A landscape with many valleys, sampled at points; each row gives a point and its height.
A ball rolls from a point to the lowest of its 2 nearest points, and stops where none of them is lower. Distance is the straight distance between rows; heights are no part of it.
tifeg: [ 11  12 -10  -7   6  -3 -14  -7  11   6   3   9   9  -3   4 -10   6  16
  -1  13   0  -6 -11  -5   1 -16   9   3   4   2  -3 -13  18  -1 -11   0]  height 5.52
bop: [-16  -8  -2   5 -14   3 -12 -18  -7   2  -5   4 -10   6 -10   4  -9   6
   9 -13   0  -3   1   9 -12   1  -8   1  -8 -14   1   6   4 -11 -14   9]  height 5.67
nata: [ 11 -14  -7  16   8 -21   7   7 -20  15  -9   0  -7   2 -11  10  10   7
  -3  -2  21  -8  -6  20 -23  12   0  -6 -10   9   2  -6   0  13   0  17]  height 2.67
letob: [ 18  10   2  11  10  -2   8  -1  -2   5  -4   0   2  11  -8   7   8  -1
  -3  -2  25  -4  -4  -3 -10   5  12   0   8  -7   2  -2 -17  15  11   4]  height 5.39
nul: [  5  -7  -2  21  -4   8 -12  -1  -4  -2 -20 -13  -9  -6 -10  -8   7   5
   2  -7   6  -6   6  12  -7   4 -24  -3 -14  11   7  -1   3  10   5  -7]  height 3.01
Gusov: [-18  -9   1  -2  -7   5  -2  -6  -3 -10   1  12  -9 -15   8  -1 -11   8
   3   2 -27  13   1   5   8  -3  -4  -7  -4  -1  -1  -6   8 -20 -17  -1]  height 1.55
zavob: [ 24  -5  -6 -12  -7  -5 -13 -12  12  20  13 -20  -1  11 -11 -18   3  17
 -12 -14 -11   7   1  -3  19  -1  -2  -5  -7   4  14  24  16   8   5   0]  height 2.99
tulem: [-29  -4   4 -26  29  12  -1  -5 -11 -22   6  17  17  -9   6   1 -18 -14
  -2  -2  -4 -15  -8  -2   8   6   0   1  -3  -1 -16 -10   2  -5   3 -22]  height 6.44
mogo: [  5  -7   9  13 -12  13 -12   5   7  -6 -13 -16 -10 -22   4  -9   2  -2
  -3  14 -22  11  11   7  -1   2 -26 -11  -7   6  10   7   4   5   2 -22]  height 5.37
ziv: [ 12   6   1  10   5  10   0  16   4  -4 -16 -24  -5 -12   6   3  16 -10
   2  16   2  -8  11   8   5   9 -15  -3  -2  16   3   3  -8  15  15 -21]  height 3.53
Gez: [ 13   2 -25  -3   6  -5  -3  15   1  17 -12  -4  -8  -6  -6  -7  14  19
  -2   1   6 -13   9  -4  -6   2 -17  -8  -5   9  -2 -17  18   6  -7  18]  height 6.09
kisot: [ 18  12   1   0  20   3  23  25   2   4  -9  10 -19  -3 -10   6  15   5
  -8   2  21  -9  -8 -18  -9  23   7  -3   1  12   0 -10  -1  15  12  10]  height 5.66
Mari: [ 13   0  -2  18   1 -10  -4  11   4   6   6  19   4  -2 -15   3  -5   8
 -12 -14  -9  17   4  12  10 -10   5 -14  -7   3   3   7  -1  24   2  12]  height 2.09
giz: [-27  -7  -4 -24  15   9   1  -8 -11 -12   9  19  19  -7  15   3 -18 -16
 -10  16  -9   0  -1  -4  11   8   6   3   1   5 -15   0  -3  -7  -2 -16]  height 6.34
labe: [ 16  20  -2 -17  -5   2 -14  -4  20   3   7   8  14   1  -5  -4  -2  -2
 -10  13 -12   2   4  -8  14 -20   8   1   8   4  -5   4   5   6   1  -5]  height 4.92
Fubol: [-16   4   8   8  13 -10  27   5 -15   8  11  22   8   7  -4  -6   2  -4
  -4  -5  16  -2 -25 -17 -21   7  16  -2   2 -24   6  -4 -12   0  12  15]  height 4.63
bine: [-21 -10  -5 -18  16  -2  23   4  -7 -18  -5  -1  -3 -13  26   0  -4  -4
   8   7  -5 -18   0   1  -1   5  -7   3   4   3 -13 -19  -3 -12  -3   3]  height 3.50
ziviv: [ 12  18  -4   3  13  -2   7  10   3  18   4  27   2   3 -11  -7   6   3
 -13   4  20  -5 -19 -23 -11   4  12  -5   0 -10   3  -4  -1  17  16  12]  height 5.06
Boz: [-15  -5   6  14   7   5  22  15  -8  -1   7   5  11  -6   3  11  -2  -9
  -5  -1   4  13   5   5   4   7  19 -15   2   8   5   5 -26  -3  -1   3]  height 1.21
gigon: [  3  -3   9  -8 -23  -1 -22 -18   8 -10  -2  11 -16   8 -15   0  -8  13
   3  -1  -7   7  -6 -16   4   0   5   6  -6  -7   2 -10  24 -22 -20 -20]  height 4.02
Dedot: [-11  -5 -12 -17 -10  -8 -14 -18 -11  -8  20   2   4  19   0   0  -1   6
  10   2   7   5 -15  -4   4   4  13  26  -3 -19   7  10  29 -19  -5   6]  height 3.26
Tiri: [  7  13   1  -5   1  -6   2  -1   6   6  11   3  20   0  10  -7  10  -3
 -12  28  -1   8 -10 -10   0 -14  29   6  12   0   0  -4  -1  -5  -1  -5]  height 4.38
Nam: [ 13 -10  24  -5 -24   1 -20 -13  13 -10  -3   1 -14   7 -13 -11 -12  13
 -11 -10 -20  16   7  -1   4  -9  -1  -6  -6  -3   6  10  14  -5 -15 -15]  height 3.03
vem: [-15   3  -6   3   2  -8  16   4 -12  -2  19   6  13  -3  10   0   1  12
  -2   8   8   5  -6   2  -4   1  21   1   2 -13   6   2  -2  -7  -2  17]  height 6.06
sib: [ 10   6  12   5 -11   3  -6   4  13  -4  -4  -6  14   4 -13   0  -8 -21
 -14  -1 -15  11  15  10  19 -12   3  -1   3  13   5  19 -19  19   9  -9]  height 7.03
zet: [-27   2   2 -10   0  10  -4  -3   3 -21  -3   8  -9  -1   3   1 -10  -3
  14  -6   0 -15  -8 -13   5   2 -11  17  -9 -11 -20 -19   8 -19  -8 -12]  height 6.64
gog: [ -6 -17  11  -9 -19  -2  -6 -11   2 -13   2  12 -12  -1   6  -6  -8  10
  -6   1 -33  26  -1   2  10  -1   5 -10  -1   0   3   0  15 -17 -21  -3]  height 2.02
neb: [ 14  23  -4 -13  -3  13 -16   2  19   3   2  -8   3  -2  -6   0  -1   0
  -3  12  -6  -9  13  -7  14  -8  -7  -1   9   4  -3   6   1   5   9  -8]  height 5.21
fevo: [  4   0  -6  24   7   7  -9  13   2   0 -12  -9  -7  -6  -9   2   6   4
   0  -9  12   1   3  16   4   7 -14  -6 -11  23   6   5  -1  14  18 -15]  height 2.34
tedef: [-13  13   9  -2  10   7   5   6  10   0  -6  10  11 -11   9  -9  -1  -7
  -1  15  -1  -7  -9  -8  -2 -13   3   2  10   0 -17 -23 -10 -12  -3 -12]  height 4.05
galol: [-10   6  12  14  12  14   9  16   5  -4  -3   2   9  -8   6   4   1  -8
  17 -14   5  -4  -1  -2  -8  -4 -12  -6   1  -5  -4 -20 -13  -2   1  -4]  height 3.44
bub: [ -3  -4   9  10 -10   9  -6   4   6  -6  -7  10  -5 -21   6  -2  -7   1
   4   7 -32  15   9   4   3 -12 -16 -10  -6   0  -1  -6   3  -7 -11 -11]  height 2.08
bez: [  6  -1   3  -8 -19 -12 -15 -12   8 -12  20  12  13  16  -4  -6  -2   1
  -2   0 -17  23 -13  -8  17 -23  20  20   0 -10   2   5  18  -7  -7  -3]  height 4.52
lim: [-16  -4  15  21  14   9  19  17  -6  -3  -5  -3   7   1   2  15   3 -11
   8 -18  17   8   0   3   2  12   8 -10   2  10   5  -3 -24   0   8  -4]  height 2.12
gofib: [ -2  -2   2  24  -5  -7  -8  -4 -10  12   7  11   4   9 -12  10 -11  -9
   4 -17  15  11  -5  13  -5  -4   5  -6  -4  -8   1  14 -16  10   6  11]  height 6.21
dob: [ 12  11 -18   1   9   1   2  29   6  10 -10  -9 -11 -17  -1  -2  12  16
  -1  14   1  -7  10  -4   5   8 -10 -12   0  12  -1 -14   9   5   1   7]  height 5.92
pogas: [ -6   1   6  10  13 -15  35  10 -17   5   5  16  -3   0   0   0   6   1
   1  -5  17 -11 -20  -3 -23  13  14  -3   1 -12   5 -11  -5   2   2  23]  height 4.43
Beris: [ 27  -2   4 -21  -7  -1  -8  -8  15  16  11 -16  -3   5   2 -14   3   6
 -13   3 -28   8   8   0  22  -4   2  -8   1  11  15  21  14   6   1  -7]  height 2.27
nafe: [ 13  12 -10   0   3   6  -7  20   7   9  -7 -11  -8 -19   0  -1   8   8
  -4  19 -15   0  15   2  12   3 -14 -16   1  12   2   1   5   6   6  -6]  height 5.74
nupur: [ -9 -22   6 -13 -14   5  12 -12   5 -28 -14 -19 -19   3  13  -2   5  -4
  14   5   2 -13  15  -3 -10   9 -19  12   0   0  -8 -12   5 -13  -3   2]  height 0.36
rilod: [ -4  -7  14  10  19 -10  42  22  -9  -9  -4   5  -7 -13   5   4   8  -4
  14 -12   9 -15  -5  -4 -16  12  -1 -10   3   7   0 -24 -11  -1   0  10]  height 3.83
valar: [  7  16   3   5   8   0   8  -6   5   5  -4  10   8  12  -2  -1   3   2
  -1   0  20 -12 -11 -10 -12  -6   7   2  12 -13  -5 -13  -9   6   4   6]  height 5.10
Sok: [ 12  15  -9   1   1 -15  -5  23  10  19  13   7 -13   6 -23   5  -6   1
 -16 -15  16  20  -6  -7   8   9   9  -3   4   7   4  17  -4  15  22  15]  height 5.79
tuv: [ 10 -12  -1   6 -11  10 -17  -9  -2   2 -19 -14 -11  -8 -14 -12   7  17
  -4  -4  -2  -4  11   3 -10   1 -26  -4 -10   6  10  -2  14   5  -9  -4]  height 3.51
vuk: [ -3  -1   2  -8  -2   0  -6  -4  10 -13 -15   2  -5 -12   8  -9   4   3
  16  13  -4 -17  -7  -7  -4 -10 -11  17  -2   0 -20 -33  14 -12 -10 -10]  height 5.78
vev: [ 16  -3  -2  -1  -8  10 -19  -6   6   6  -9 -18 -12  -5 -10 -15   4  17
  -9   0 -14   2  15   1   7   1 -15 -10  -5  10  10   9  13   4   0  -9]  height 3.97
Bemes: [ 10  14   4   6   2   2   9  22   5  12  -8  10  13 -19   7   4   4 -18
  -6  23 -13   5  14   0  -1   0  -3  -8  13  12  -3   2 -14   1   1 -17]  height 2.54
rus: [ 16  14   0  -3  -4  -1  -2  13  10  10  -2   4  10 -12   3   2   2 -13
 -13  21 -24   6  19   1  11  -5  -2  -7  15  14   1  12  -5   9   1 -13]  height 2.14
kofon: [ 12  -1  -2  11  -4 -17   1   4  -3   5  18  15  17   1   4  -7   7  18
  -5   6  -9  18  -4   3   1 -20  17  -1  -1  -9  11   6  12   4  -3  12]  height 1.80
Megus: [-12  -2 -11 -26  -1  -3  -3 -22  -8 -19  10  -3   5  21   8   3   1   0
   6   8  12  -9 -13  -9   9  12  14  26   2 -11  -5   0  20 -12  -4   4]  height 2.74
mep: [ 21  12 -14   1   8 -10  -7   3   3  17   4 -17  -7  13 -15   0  -2   2
 -12 -14  27   0  -7   0   9  12   8   5   3  12   2  22 -10  17  31  -4]  height 4.95
Kov: [ 13   4   2   8  -2 -14   4  10   5   0   7  21  12  -3   0  -5  -1  13
 -14   0 -27  19   2   7  11 -22  13 -11  -3  -2   4   3   4  17  -8  12]  height 1.39
kef: [  6  -8  -2  30   4  -6  -6   7  -4   8  -2  12  -2  -7 -16   8  -2   6
  -5 -17   6  11   0  21   2   0  -2 -14 -10  15   5   9  -5  14   6   1]  height 1.14
bafo: [-25  -1  -4 -12   0   5   3  -2   0  -5  10  15  10  -7  16   1 -13 -12
  -9  11 -16  11   0  -4  14  -5   9   4   5   4 -14  -2  -5 -18  -9  -6]  height 6.25
rur: [  0  15   7  11  12  17  -1  27  12   1  -2   7  10 -22   1   2   1  -5
  13  -2   1  -2   2  -4  -2  -5 -20 -12  -6  -1  -3 -17  -3  13   8 -10]  height 2.98
sufeg: [-20  -4   2  -6  -9  20  -3  -9   0 -16  -3  -4  -9  -2  12   8 -11 -10
   3   7 -10   4  12  -3   6   5  -5   6   1  -1  -3   4  -8 -17  -9 -11]  height 4.42
rikob: [ 16  14   0  -7  -2  10 -13  -1  11   6  -3 -29  -5  -5  -4  -5   6  -1
  -3  13  -7 -12  15   0  16   6 -11   2   6  12   5  12  -3   8  15 -15]  height 5.50
Mizi: [ 14  -6  14  -8 -21   6 -27 -17   9  -1  -7  -6 -15   7 -18  -7  -8  17
  -6  -6  -5   4   6  -7  -5  -2  -7   3  -8  -3  10   2  19 -11 -16 -20]  height 3.57
zer: [ -4   0   3  13  -1 -13  16  12  -1   0  13  19  16 -13   5  -2  -3   5
 -12   7 -20  18  -1   6   4 -15  18 -13  -2   1   1  -2  -5   1 -11  10]  height 0.98
Tad: [-27  -6   1 -10   6   3  -1   8  -4 -11  -5   2  -5 -25  22  -6  -9 -13
   9  12 -15  -9 -13 -12   8   2 -15  14  -2   1 -24 -24   2 -22  -6 -18]  height 5.94
pupo: [ 17   2  -4  -1  -5  -6   1  -8   0   8  16 -12  14   0  12  -1  12   4
  -5  22  -9   8   1   2   4 -13  26   6   9   2  15   7   0  -5  -5  -6]  height 4.54
Vedut: [-24  -7   3 -11   6  -2  10  -1   5 -27  -4   3 -10  -2  10  -2  -3  -7
  21 -13   3 -23  -7 -12  -6  -2 -23  16  -4 -10 -26 -26  11 -14  -2  -5]  height 6.74
beg: [-19  -6  -7  -9 -10   3  -2 -12  -2 -15  21  10  15  13   0   6 -19  -4
  -6  -8  -1  17   6  -3  11  -6  11  11  -2 -15   1  21  -6  -1   0  13]  height 4.16
gifom: [ 11  -9  21  -8 -26   0 -14  -7  10 -11  -4   6 -17   1   2  -6 -10   0
  -8   6 -32  24   6  -3   8  -2   1  -4   3   2   2   2  14 -15 -18 -20]  height 2.47
fup: [-13  -5   0  16 -11   0  -7 -10   0   2   6  12   2   2  -8   5 -13   1
   5 -19  -3   7   3  11  -1  -6  -1  -3  -4 -10   1  12  -7  -2  -8  11]  height 5.91
vib: [ -4  -1  -5 -18  -6  -1   5 -23   0 -18   1 -11   0  20  12   4   3  -1
   8   5   9 -12  -3  -6   1   4  11  21  10  -8  -9  -6   2 -13  -7   6]  height 2.16
soz: [  4  -6  15  14  21 -10  38  14 -12   3  -5  17 -12  -1  -9  11   9  -6
   5 -15  15 -14 -18  -9 -24  14   5  -7   0   1   3 -19  -6   7   4  12]  height 4.15
riro: [  9   4   5   6  -2  10   6   4   2  -4 -18 -20  -2  -8  12   4  13 -13
   6  20  -3  -8  14   4  -4   0  -9   5   8   6  -1  -5 -15   1   2 -15]  height 3.86
det: [ 18  -5  -5   7  -9  -5 -17 -24  -5  14   6 -15   4  12 -10  -6   1  10
  -2  -8   6  -3  -1   5  -4  -4   5   8  -4  -4  12  18   0   8   2   2]  height 6.52
Zekop: [ 23  -5 -15  -7  -4  -3 -20 -17  -4  26  -2 -25  -3  15 -12 -10   6  12
  -6  -8  10 -12  -1  -4  -3   2 -10   5  -9   3   9  13  12  10   0   6]  height 6.30
vapi: [-10 -14   3  10  11  -2  31  21 -10 -10 -11  -9  -6 -15  16   7   8  -4
  16   1   5 -11   7   7  -7   9  -5  -7   0   8  -1 -16 -15  -3  -3   5]  height 3.52
fato: [ 15   9  -4  12   9  -3  -6  15   2  19   5  18  -4   4 -18  11  -6  -2
 -12 -11  21  12  -5  -1  -1   4   5 -10  -3   3   2   8  -5  23  16   9]  height 6.18
kuze: [  9   7  -3  -1  -9   8 -15  17  14   2  -6 -19 -12 -20   2  -5   6  -3
  -3  17 -24   5  15   2  12   9 -32 -13  -2   7   5  12   7  10  11 -14]  height 5.56
vokag: [  9  -2  -3  12 -13  -6  -8 -16  -1   4  12  -5  10   6  -6   1   0   5
  -4  -5   2  10   5   6   3 -10  16   5   0  -8  10  17  -8   4   2   6]  height 6.69
zabir: [ -1   0   7  12  -1  -5  21  19  -1   2  11  15  18  -7  -2   3  -2  -7
 -16  10  -5  21   3  -1   0  -3  27 -10   2   2   4   3 -20   3  -2   6]  height 0.44
Did: [-25  -7  -2  -4   5  13   4 -12  -9 -12  -4  -3  -6   9   6   9 -10  -2
  12 -17  10 -13   6   9  -3  11 -10   3  -2  -8   0  11  -6  -3  -4   8]  height 5.09
Gobid: [ -1   1  -3  -4   0  -2 -14 -10   6  -2  -8  10  -1 -12   5 -11   5  11
   6  15 -11  -4 -13  -4   3 -13   4   7   1   6 -10 -23  19 -14 -17  -6]  height 5.65
Dumid: [ 11  13 -13  -2  -2 -17  -4  14  13  17  14 -15  -8   4 -21   0  -3   7
 -13 -16  10  11  -5   2  23  11   7  -1   3  15   4  22  -7  10  27   5]  height 5.40
sozat: [-25   4   8  10  16  10   9  15  -8   0   7   9   8   3   5   8 -10  -9
  17 -33   9  -6  -5   0  -8   3 -12 -10   0  -6   0 -11 -12  -4   0   5]  height 3.89
Gafu: [  1  -6  -9   0  -3 -10  12  -4 -11   3   7 -13   7  -5  19   3  15   7
  -2  24  -8   5   1   6  -3  -1  23   2   6   3  14   2  -2 -12 -15   5]  height 4.67
Rok: [-21  -1   8   1   3  21   5   3   8 -10   2   3  18  12   1   5  -9 -19
   3 -13   4   9  10  -4   6  -4   3  -6   6  -5  -5   3 -26  -8   3  -3]  height 4.93
naf: [  2   1   0  12   0  -2   8 -13  -6  -2   1 -14   6  17  -2   7   5  -4
   0 -11  23  -2  -3   4  -4   4  14   5  12 -10   4  11 -26   3   9   4]  height 5.69
gel: [ -8   8   7   5   2  17   1   4   8 -12  -7   0   3  -7   9   2   1  -8
  13   2  -2  -6   3  -3  -3  -9 -12   6   3  -6 -12 -18  -9  -9  -3 -10]  height 3.78
lene: [  5   0   6  21   9  -6 -11  10  -8  20   1  19  -3   9 -17  17 -13 -13
  -1 -18  25  15 -13   7  -7  -2   1 -11  -7   5   0   9 -12  22  16   4]  height 6.51
zez: [-11  -1  -5   1   0   0  12  -8 -10  -6   8  -9   8   9  10   6   4   4
  -2   4  11   0   4   5   1   5  17   6   7 -10   5   8 -15  -4   0  13]  height 5.93
Les: [  5   9   4  14  11   9  -2  23   7  -8 -13 -19  -2  -6  -1   8  14  -7
   0  -1  17   4  -1  11   8  11 -11  -4  -6  28   3   8  -6  15  29 -25]  height 3.02
Fula: [ 26  11 -10  -1   0  -8 -14  -7   4  18  14 -11   7  12 -16  -3  -6   0
  -7 -12  18   3   1  -5  10  -2   8   6   2  -5   4  25  -9  21  23   1]  height 4.37
vobon: [  1  10   6  11   1  15  -5  17  15  -3  -4   8   6 -25   3   1  -4  -9
   8   9 -20   6   9   1   3 -13 -19  -9  -6  -1  -5  -9  -1   4   0 -16]  height 2.52
mepop: [  4 -19  16   6 -16   9 -14  -3  -2  -6 -18 -10 -14 -16  -1 -16  -1  15
  -8   6 -20  16   9   6  -6   1 -19 -16  -4   5  11   1   9  -7 -13 -16]  height 5.16
Gofu: [-25   0   2  -5   5  20   3  -8   1 -15   1   2   4   8   7   9 -10  -7
   8 -10   5  -4   6  -3   5   1  -5   3   2  -9  -7   4 -14 -11  -4  -1]  height 4.75
Zamun: [-29   5   4  -8  24   5  11   5 -16   2  13  16   9  10   4   7 -17 -14
   8 -33  12 -13 -11  -4 -13   5  -7 -13   5 -17  -3  -1  -7  -1   4  10]  height 4.29
parel: [ 21   5 -15  -6  -1  -2 -11 -11   5  22  -3 -32  -6  11 -13 -12   4  10
  -6 -10  13 -16   2  -1  12  11  -7   6  -7  14   7  13   3   9  16  -1]  height 6.05
Zeziv: [ -6 -17   1   0 -12   3   0 -13  -1 -13 -17 -15 -13   0  -1  -4   6   4
  11  -2   2 -12  10   7 -16   5 -15   9  -3   1   1  -9   3  -9 -11   6]  height 1.36
Mur: [ 15  21 -11  -1  10  -1  11  23   5  16   3  12 -17   0 -13  -1  12  10
 -10   5  18  -5 -13 -23  -3  18  12  -5   4   4   5  -4   3   9  13  18]  height 5.38
Vumus: [ 10   7   4   8  23   0   8  31   5  12 -14   5 -25   8  -7  14   9  -4
   2 -14  30  -6  -7  -9 -12  18 -18  -3  -1   9  -4 -12   6  17  21   7]  height 6.24
zan: [-23  -5  -8 -14  -5  -2  -2 -14 -12  -1  -3   7 -10   8  -2   6  -9   2
  13 -12   3 -16  -5   6 -16   7 -11   7  -8 -13  -9  -3  13 -12 -13  14]  height 5.45
von: [ -8  -6  -1  -9  -4  -2   2   0  -1 -10 -16   0  -8 -18  23  -7   1 -10
  12  24 -14 -10  -8  -8   1   1 -10  17   4   5 -18 -27   7 -20 -10 -12]  height 5.87
vive: [-20   0 -10  -7  -1  -1   6  -8  -6  -6  16   6  12  -2  16   2  -2   5
  -4  15  -7  12  -5   0  10  -4  19   5   4  -4  -2   1   3 -14  -9   6]  height 6.16
Pib: [  9  12   9   8  27  10  16  34   7   4 -10  12 -14  -8  -8  10  11  -3
   3  -8  20  -3  -7 -13  -7  19  -9  -8  -5  13   4 -16   1  16  17   0]  height 5.96
podig: [ 11  -8 -13  21   8 -13  -9   6 -15  23  -4   4  -6  -1 -17   9   3  12
  -9  -9  14   4  -4  18  -9   7  -3 -12 -13  11   2   4   3  13   3   9]  height 2.07
finob: [ 20   4   3  -7  -7  -6  -6   3   8   9   2  -7   1  -4   1  -5   2  -3
 -16  11 -34  10  17   5  20  -4   0 -11   6  17   8  20   3  13   2  -9]  height 1.56
tek: [-23  -7  10   8  16  17  20  18 -10  -9  -4 -11   8  -4  21  12   0 -15
  10  -6   5   0  10   1   5  12  -6 -11   3   7   3   0 -22  -4   3  -7]  height 2.84
tok: [ -9   9   3  -8   5  -5   1  -2   7   5  -2   8  13  -7  16 -11   8  -8
  -7  26   0  -2 -17  -9   2  -8  18  11  17   4 -15 -17  -4 -14  -6 -12]  height 4.21
Kis: [ 18  10  -1   2  -1   8  -9 -14   6   4  -9 -32  -2   6  -9  -9   2   0
  -5  -2   6 -16   7   5  14   5  -4   5  -3  17   7  15  -7  11  21 -16]  height 5.77
Rari: [-23   0  -1 -16  24   4  11   0 -18  -3   4   7   1   7   7  13 -17 -12
  12 -29   9 -21  -1  14 -14  10 -14  -7  -3 -14  -5   6   7   7   0  10]  height 4.72
ked: [  3 -13  -2   7  -2 -21  10  -3 -17  14  -6  -1  -5  10  -7   7   6  -4
  10  -4  16 -16  -4  19 -25   3  -7  -6  -3  -5  -4 -11   0   6  -3  25]  height 3.17
sab: [ 22   0  -8  -5  -5 -10 -23 -17 -12  21  -1 -10  -4  26 -10   3   1  -2
   6   1  17 -14  -6   0 -18 -10  -4   7  -5 -14  -5   5   6  11  -1  12]  height 4.45
Movez: [ -2 -12  11   2 -25  -3 -17 -19   6  -8   2   8 -10   9 -13  -2 -15   9
  -5 -17 -14  16   5   1   0  -8   0   1  -7 -10   5  16   9  -7 -16   1]  height 3.59
Pek: [ 26   7  -9  -9  -7  -5 -21 -11  13  18  17  -8   2  13 -14  -8  -5   8
  -6 -12  -1   3   4  -7  15  -9   2   5  -1  -6   6  24   9  14   8   4]  height 3.67
kape: [-21  -7   1  -2  14  11  23  14  -9 -13  -5  -8   0 -13  26   7  -1 -11
  12   4  -3 -10   7   1  -1   6 -13  -4   1   1  -3 -12 -15 -10  -4  -2]  height 3.23
zeg: [ 18   8   2 -17  -9  -7 -15 -10  18  -1  15   8  17   7  -1  -8   1  -4
  -8  13 -19  14  -8  -9  16 -25  18  12   7   1  -2   4  17   0  -5  -9]  height 4.71
Zesut: [  3 -13  -2   6  -7  -3   2 -12  -6   3  -3 -12  -2 -10  12  -3  10  10
  -4  16 -22  11   7  11   0  -2  11  -9   2   9  16   5  -3  -9 -15  -4]  height 4.80
kun: [ 17   0  -2  -7  -6   7 -18 -13   9   4  -5  -5  -4  -6  -2  -7   7  15
  -2   9 -19   4   9   0   3  -9  -2  -4   0   5   8  -2  15  -5 -11  -6]  height 4.34
musu: [-10 -22   1   6 -11   3   1  -8 -11  -2 -16 -13 -10 -18   5  -8   4  16
  -2   8 -18   9   8  13  -5   5  -9 -13  -2   8  16  -3   3 -13 -18   1]  height 4.96
libez: [-10   1  -7  -9 -13  -4 -12 -18  -7  -7  21   4  11  18   0   6  -9   2
   5  -4   7  11  -4  -6   2  -6  14  21   2 -23  -2  17   2 -11   2   9]  height 3.73
buriz: [-11   1   4   7  -6  15   5   3   0  -3  -9  -9   1  -7  16   6   2 -21
   2  13 -11   4  15   2   2   3  -7   4   9   2  -4   4 -21 -12  -4 -15]  height 4.14
bofi: [  6 -10  -5  -3 -12 -21  -8 -18 -23  14   1 -19   1  25  -5   2   6  -4
  10   3  15 -10  -8  13 -24  -4   1  10  -2 -19   2   7   5   4   0  21]  height 4.03
zusa: [ -9 -12  -7  -9  -6 -24  15  -7 -20  10  -1  -8  -4  19   2   5   6  -7
  10  -5  15 -13  -5  17 -23   6   0   2   0 -17  -6   4   8   1   0  32]  height 3.60
Gad: [  1 -10   1 -16  -8  -1  14 -18   4 -22 -12 -15 -11  12  13   2  11  -5
  14   6   5 -18  10  -3  -3   1  -3  15  12   0 -14 -13   0 -13  -4   4]  height 1.35
fela: [-17  -5   0   1  -6   8   7  -1   3 -10  11   2  19  10   1   6 -13 -14
  -9  -6  -3  17  12   3  11  -5  15   0   1  -4   2  16 -24   1  -1   7]  height 4.55
simo: [ 12   2   4  13  -7  -1  -3  -5   5   1   5 -10  10   0  -7   0   0  -5
 -10   0   1   9   8   9  11  -8  18  -2   3   7   8  16 -19  11   9  -5]  height 6.85
nez: [ 11   8  -5  -5   4  -3   2  -7   7  -2  -9   0   3   0   7  -5   8   7
   6  12   6 -17  -3  -2  -8 -11   6   9   7   1  -8 -21   3  -1  -8   4]  height 5.35
Gifog: [ -5  -4   8  -9 -24  -5 -17 -17   9 -14   9  15  -4  10  -8  -2  -9   1
  -1  -2 -16  16 -11 -15  18  -9  16  10  -5  -5  -4  -1  19 -17 -15 -11]  height 4.30
pef: [-23 -14  -4 -14  10   1  16  -6  -9 -11  -9  -3  -9   7   9   8  -7  -8
  16 -21   9 -22  10  16 -12  15 -21  -1  -5  -9  -6   5   9   3  -1  15]  height 5.12
bavu: [ 10  -5  -8   6   0 -18  -3  -3 -11   7  19   2  16   6   3  -7  14  21
   5   9   2  10 -10   5  -9 -15  15   9   2 -14  20   5  19  -8  -3  12]  height 2.15
Sefi: [-24 -14 -15 -29  -2 -11  11  -9 -11  -3  -6   9  -9  -3   2  -1  -7   0
  11 -11   1 -17  -2  11 -17  12 -12   6 -10  -6 -10 -10  26 -12 -10  21]  height 5.63
Guzon: [-27  -2   3 -24  17  13   4  -6  -7 -27  -2   8   2   1  10   6 -13 -11
   7  -1   0 -18  -5 -13  12   9 -11  13  -4  -4 -22 -13   5 -11  -1 -18]  height 6.54
bikan: [ 15   9  -5  -1  -1  -8 -10 -17  -2   8   0   2   4  18  -3   1   1   4
   7   0  16 -15  -9  -3 -17  -9   4  10   4 -16  -8  -6   2   3  -3  11]  height 4.81
kifu: [  2  11   8  11   7  -6  12   4  -5  13  10  27  13   4  -9 -13   4   1
  -9   5  19   2 -23 -21 -18  -5  18   0   0 -19   4  -4  -9   8  14  10]  height 4.83

Call two points neighbours if one is among the 2 nearest of the other. Go from one point of each pair to the other, from neighbour to neighbour, staying as low as possible. Name the highest point that can't be avoided.
zan, Gusov -> Sefi
nupur, fevo -> Rok
kef, zabir -> Mari

For each start below, name the point where the ball stops.
lene -> finob
simo -> Nam
zet -> kef
Rok -> nupur
Vedut -> kef
